Points, in no order, along strands that fork and pass close to each other.
(in the rows, 100 means zero)
Points whose rows are less than 102 apart are linked; no others are.
gitam: | 125 |  46 | 120 |  67 |  70 |  71 |  75 | 100 | 117 |  97 | 105 |  44 |  97 |  39 | 108 |  49 |  55 | 105 |  77 | 155 |  79 | 118 | 119 |
rizaf: |  79 | 116 |  84 |  96 | 119 |  60 | 114 |  66 | 130 | 104 | 103 |  56 | 137 | 136 | 126 |  87 | 127 | 113 |  59 | 128 | 134 | 111 |  83 |
Dab: | 135 |  84 |  73 |  81 |  68 | 133 |  95 | 137 |  96 |  94 | 131 | 105 | 110 |  57 |  61 | 125 |  37 |  71 | 139 | 136 | 109 |  40 | 111 |
Nipug: | 126 |  64 |  83 |  72 |  89 | 139 | 114 |  90 | 120 |  95 |  66 |  57 | 126 |  90 | 118 |  48 |  44 |  79 |  64 | 138 |  90 | 131 |  81 |
Dipan: |  97 | 109 | 104 | 123 | 113 | 104 | 114 |  76 | 110 | 100 |  58 | 122 | 103 | 117 | 137 |  85 | 138 | 107 |  93 |  64 |  99 | 128 | 136 |
birof: |  63 | 139 | 119 | 126 |  94 |  75 |  83 |  73 |  94 |  97 |  98 |  98 |  63 |  78 | 100 |  56 |  98 | 123 |  92 | 107 | 112 |  86 |  84 |
Duta: | 123 | 104 | 133 |  84 |  91 |  51 |  82 | 102 | 113 | 104 | 158 |  71 |  82 |  47 | 126 |  70 |  85 |  93 |  79 | 131 | 123 | 110 | 104 |
Vumef: | 103 |  71 |  61 | 116 |  91 | 125 |  99 | 101 | 138 |  56 |  69 |  78 | 141 | 139 |  84 |  84 |  72 | 112 |  87 |  82 |  61 | 170 |  83 |
Vog: |  67 | 114 | 117 | 117 | 140 |  40 | 101 |  92 |  85 | 137 | 101 | 138 |  84 | 166 | 100 | 168 | 158 | 120 | 123 |  40 | 125 |  93 | 115 |
kepaf: | 154 |  67 |  73 |  74 |  89 | 134 | 110 | 121 |  70 | 119 | 115 |  91 | 105 |  63 |  81 | 119 |  31 |  62 | 111 | 144 | 129 |  58 |  70 |
Lala: |  75 |  92 | 107 | 126 |  79 | 111 |  92 |  75 | 148 |  88 | 130 |  63 |  85 |  69 | 117 |  66 | 120 | 104 | 108 | 108 |  82 | 126 | 126 |
dis: | 127 |  75 |  83 |  88 | 118 | 125 | 147 | 100 |  91 | 122 |  44 |  71 | 118 | 148 | 120 |  84 |  85 |  75 |  80 | 130 | 109 | 108 |  65 |
piv: |  71 | 119 | 102 | 101 |  85 |  73 | 101 |  42 | 139 |  79 |  79 |  58 | 139 | 114 | 119 |  46 | 110 | 128 |  75 | 126 | 121 | 119 |  79 |
tenab: | 144 |  96 |  80 |  71 | 121 | 118 | 117 | 128 |  63 | 112 | 114 |  96 | 102 | 100 | 100 | 114 |  47 |  76 |  90 | 125 | 119 |  98 |  65 |
nav: |  93 |  58 |  71 |  70 |  77 | 130 | 104 |  62 | 123 |  87 |  56 |  50 | 121 |  91 | 133 |  41 |  72 | 100 |  66 | 125 |  80 | 163 |  95 |
Rimen: |  51 |  90 |  88 | 152 | 123 |  49 | 137 |  57 | 106 | 144 |  53 | 128 | 134 | 169 | 138 | 127 | 166 | 116 | 108 |  41 | 116 |  92 | 127 |
zirar: | 115 | 100 | 113 |  93 |  59 | 101 |  54 |  90 |  74 | 123 | 139 | 105 |  82 |  18 | 126 | 132 |  73 |  58 |  98 | 137 | 123 |  72 | 109 |
femu: |  83 | 148 | 146 | 101 | 120 |  49 |  89 |  64 |  79 | 146 | 107 |  86 |  57 |  96 | 114 | 120 | 130 | 128 |  81 | 100 | 151 | 115 |  83 |
Kopa: |  69 | 102 | 103 | 153 | 131 |  56 | 125 |  83 | 123 |  86 | 113 | 105 | 131 | 156 |  92 | 126 | 160 | 105 |  99 |  62 |  97 | 114 | 102 |
Fitun: |  93 |  64 | 118 |  82 |  71 |  56 |  76 |  91 | 117 |  87 | 133 |  65 |  65 |  27 | 106 |  57 |  59 | 108 |  72 | 141 |  91 | 103 | 115 |
Dif: |  91 |  89 | 101 | 113 |  72 | 132 |  94 |  89 | 130 |  74 |  94 |  69 | 100 |  69 |  99 |  46 | 106 | 126 | 112 | 101 |  64 | 142 | 117 |
zulif: |  45 |  85 |  98 | 134 | 103 | 109 |  98 | 110 | 104 |  90 | 111 | 123 |  93 | 106 |  71 | 100 | 124 | 110 |  92 | 102 |  79 |  60 |  90 |
fumi: |  82 | 121 | 128 |  98 | 114 |  59 | 100 | 111 | 103 | 130 | 114 | 139 |  59 | 139 | 109 | 154 | 160 | 119 |  98 |  54 | 136 |  91 | 108 |
bur: |  63 | 110 | 105 | 108 |  81 |  93 |  59 |  79 |  73 | 125 | 125 | 115 |  75 |  50 | 141 | 105 | 107 |  72 |  89 | 123 | 120 |  84 |  83 |
sim: | 103 | 101 |  78 | 111 | 115 |  97 |  93 |  84 | 113 |  72 |  71 |  75 | 133 | 136 | 103 |  86 |  83 |  99 |  70 | 103 |  87 | 153 | 105 |
tig: |  96 | 123 | 125 | 116 |  88 |  73 |  94 |  87 | 153 |  97 | 140 |  86 |  73 |  88 | 133 |  69 | 138 |  99 |  95 |  79 | 103 | 119 | 118 |
nozup: |  85 | 114 | 109 |  86 | 115 | 112 |  84 | 124 |  46 | 110 | 150 | 105 |  82 |  92 |  37 | 154 | 105 | 103 | 114 | 112 |  96 |  66 |  83 |
kimat: | 141 |  44 | 108 |  57 |  70 | 105 | 112 | 109 | 123 |  87 |  83 |  37 | 123 |  61 | 112 |  43 |  44 |  78 |  67 | 155 |  99 | 122 |  88 |
zir: |  97 |  96 |  84 | 116 | 109 |  83 | 139 | 117 |  83 |  97 |  83 | 127 | 156 | 174 | 114 | 136 | 159 |  96 | 136 |  68 |  83 |  81 |  99 |
sog: | 106 |  76 |  51 | 116 |  73 | 138 | 112 | 105 | 131 |  50 |  77 | 112 | 119 | 101 |  87 |  65 |  60 | 120 | 100 |  60 |  64 | 156 |  91 |
poka: | 148 | 128 | 110 |  66 | 127 | 107 | 111 | 103 |  60 | 124 |  76 | 100 |  98 | 105 | 126 | 133 |  82 |  87 |  84 | 116 | 130 | 109 |  77 |
Naru: | 107 | 118 | 110 |  87 | 110 |  86 | 102 | 134 |  89 | 118 | 110 | 139 |  64 | 107 | 132 | 124 | 126 | 100 |  96 |  71 | 125 |  93 | 111 |
Pav: | 147 |  89 | 119 |  59 |  74 | 112 |  60 | 102 |  70 | 115 |  80 |  71 | 103 |  50 | 122 |  90 |  49 |  53 |  91 | 163 |  90 | 102 | 101 |
roda: | 104 | 150 | 117 | 108 | 125 |  43 |  71 |  96 | 137 | 105 | 120 |  93 |  76 | 118 | 126 | 105 | 142 | 105 | 110 |  73 | 125 | 134 | 122 |
puna: |  78 |  69 |  93 | 126 |  69 | 127 |  93 | 116 | 119 |  83 | 100 | 100 | 105 |  81 |  79 |  98 |  99 |  93 |  98 | 124 |  77 |  65 |  96 |
boli: | 102 | 116 |  90 |  97 | 100 |  84 | 113 |  34 | 139 |  83 |  38 |  61 | 145 | 136 | 116 |  62 |  97 | 131 |  66 | 103 | 105 | 152 |  96 |
nupo: | 125 | 144 | 129 |  86 | 118 |  81 |  89 |  87 |  56 | 128 | 102 |  88 |  84 |  81 | 118 | 128 |  94 | 105 |  72 | 123 | 140 | 111 |  85 |
gagu: |  82 | 104 |  83 |  86 |  88 |  98 |  79 | 126 |  78 | 126 | 110 | 127 |  73 | 101 | 140 | 122 | 115 |  88 |  98 | 109 | 120 |  95 |  89 |
gunun: | 107 |  95 |  87 |  94 | 105 | 111 | 147 | 128 |  56 | 116 |  74 | 141 | 154 | 166 | 114 | 141 | 124 |  73 | 132 |  64 |  89 |  73 |  85 |
Muv: |  62 |  37 |  65 | 132 |  57 | 136 |  82 |  92 | 123 |  69 |  80 |  84 | 104 |  58 |  71 |  74 |  56 |  96 |  92 | 137 |  73 |  81 | 111 |
poter: | 106 | 134 | 121 |  98 | 104 | 103 |  92 | 130 |  84 | 103 | 128 |  91 |  99 | 117 |  69 | 124 | 128 | 112 | 129 | 111 | 101 |  71 |  82 |
Tur: |  93 | 145 | 107 |  97 | 107 | 115 |  93 | 114 |  91 |  91 | 134 | 128 |  88 | 108 |  56 |  91 | 129 | 116 | 150 |  76 |  70 |  70 | 106 |
vidi: |  99 | 120 | 124 | 102 | 111 |  78 |  53 | 103 | 103 |  72 | 140 |  88 |  67 |  67 |  63 | 100 | 104 |  85 | 115 |  87 |  68 | 101 | 133 |
pagi: | 133 |  63 |  54 |  85 |  84 | 146 | 120 | 140 | 127 |  63 |  72 | 116 |  99 | 107 |  94 |  71 |  27 |  87 |  95 |  86 |  73 | 125 |  89 |
lifig: | 106 | 119 | 125 | 100 | 105 |  97 |  61 | 106 |  93 |  81 | 114 | 118 |  72 |  34 |  88 | 101 |  76 |  80 | 103 |  91 |  78 | 110 | 138 |
dosef: | 124 | 103 | 101 |  82 |  89 | 113 |  75 | 111 |  80 |  97 |  81 |  67 |  97 |  81 | 103 |  82 |  81 |  85 | 107 | 137 |  82 | 114 | 111 |
niz: | 107 | 129 | 132 | 115 | 115 | 112 | 112 |  73 |  98 | 110 |  65 | 112 |  99 |  99 | 127 | 101 | 133 |  96 |  65 | 104 | 115 | 112 | 126 |
mir: |  80 | 106 | 106 | 133 | 122 |  76 | 129 | 106 |  97 |  93 | 125 | 127 | 149 | 155 |  87 | 143 | 152 | 105 | 118 |  55 |  83 |  72 |  99 |
ropug: |  69 |  99 | 103 | 136 | 152 |  38 | 122 |  74 |  98 | 156 |  69 | 123 |  97 | 170 |  93 | 141 | 169 | 150 | 122 |  46 | 124 |  95 | 124 |
foguf: | 148 |  44 |  79 |  79 | 101 | 145 | 136 | 115 | 113 |  97 |  59 |  58 | 103 | 117 |  91 |  76 |  51 |  58 |  74 | 138 |  89 | 114 |  61 |
tozuv: |  70 | 113 |  97 | 142 | 123 |  59 | 132 |  63 | 139 | 103 | 120 |  81 | 137 | 141 | 100 | 100 | 146 | 124 |  89 |  91 | 124 | 107 |  91 |
buf: |  91 | 106 |  89 | 124 | 122 | 120 | 133 | 101 | 103 |  87 |  58 | 118 | 116 | 139 | 110 |  78 | 119 | 132 | 108 |  65 |  82 | 115 | 119 |
Filob: | 100 |  82 |  83 |  99 |  93 | 140 | 105 | 115 |  93 |  89 |  87 |  85 | 110 |  87 |  99 |  72 |  98 | 104 | 117 | 128 |  81 | 106 | 101 |
Rali: |  57 | 118 | 106 | 136 | 103 |  96 |  90 |  85 |  90 |  95 | 120 | 106 |  66 |  74 |  58 |  66 |  90 | 117 | 107 | 101 |  99 |  61 |  83 |
lim: | 133 | 121 | 114 |  57 | 116 | 121 | 106 | 147 |  66 | 118 | 126 | 154 |  85 | 109 |  95 | 162 | 115 |  98 | 107 |  67 | 119 |  77 | 100 |
zep: | 122 | 105 | 104 |  95 | 122 | 114 | 120 |  99 |  85 | 128 |  44 |  96 | 111 | 131 | 139 | 106 | 115 | 100 |  66 | 119 | 123 | 106 |  90 |
tus: | 105 | 101 |  89 |  93 |  92 | 127 | 104 | 136 | 129 |  57 | 130 | 127 |  88 | 105 |  52 |  80 | 102 | 130 | 147 |  56 |  56 |  88 | 123 |
Ruv: | 136 |  89 |  70 |  65 |  84 | 154 | 108 | 149 |  94 |  85 | 127 | 136 | 111 |  76 |  53 | 114 |  60 |  91 | 150 |  94 |  90 |  43 | 112 |
Fisap: |  89 | 117 | 101 | 100 | 148 |  65 | 124 | 113 |  55 | 118 |  74 | 173 | 107 | 172 |  90 | 159 | 138 | 120 | 115 |  31 | 116 |  86 | 121 |
tesav: |  74 | 130 | 122 |  81 | 102 | 106 |  72 | 121 |  46 | 118 | 162 | 128 |  80 | 117 |  60 | 191 | 123 | 115 | 127 |  85 | 117 |  70 |  51 |
vir: |  73 | 146 | 131 | 112 | 110 |  46 |  89 |  59 |  96 | 122 | 101 |  97 |  61 |  97 | 124 |  71 | 121 | 122 |  82 | 111 | 139 |  88 |  81 |
ror: |  79 | 140 | 121 | 122 | 109 |  99 |  81 |  90 | 116 |  84 | 162 | 114 |  61 |  66 |  62 | 106 | 123 |  91 | 154 |  67 |  76 |  90 | 113 |
Fabub: | 138 |  77 |  73 |  75 |  77 | 144 | 116 | 150 | 110 |  67 |  88 | 133 |  95 |  90 |  63 |  89 |  39 |  96 | 109 |  87 |  82 |  68 | 104 |
minut: | 101 |  36 |  75 | 101 |  48 | 133 |  89 |  84 | 125 |  71 |  67 |  68 | 103 |  47 |  75 |  55 |  20 | 113 |  86 | 130 |  73 | 115 | 102 |
namef: |  96 |  96 | 109 |  96 |  78 | 132 |  62 |  92 |  73 | 104 | 130 | 112 |  82 |  22 |  84 | 122 |  75 |  72 | 118 | 116 |  93 |  73 | 130 |
Dokof: | 105 |  92 |  91 |  83 | 121 | 134 | 120 | 142 |  67 | 113 | 107 | 160 | 116 | 137 | 113 | 162 | 129 |  67 | 127 |  65 |  89 |  81 | 106 |

Follow the links from the first point to the second, and from the first to the third. Name the last point that the two ways share.
dis, pagi, Filob => poka
vidi, Rimen, rizaf => Naru
pagi, Duta, Rali => poka
zir, Vog, tus => Naru
roda, gitam, Dipan => zep

A fork is a point with three links, a tip a point with one. Leave the first point through the second and follow the links. Name the first fork or tip that comes.
boli, piv => Naru
gagu, bur => Tur
sim, Vumef => poka

A fork is a point with three links. Follow the links from the first point to the second and name the forks in between, in order.
Ruv, birof => poka
roda, vir => Filob, puna
tus, gagu => Tur
ropug, boli => Vog, Naru
rizaf, lifig => Naru
puna, buf => poka, zep
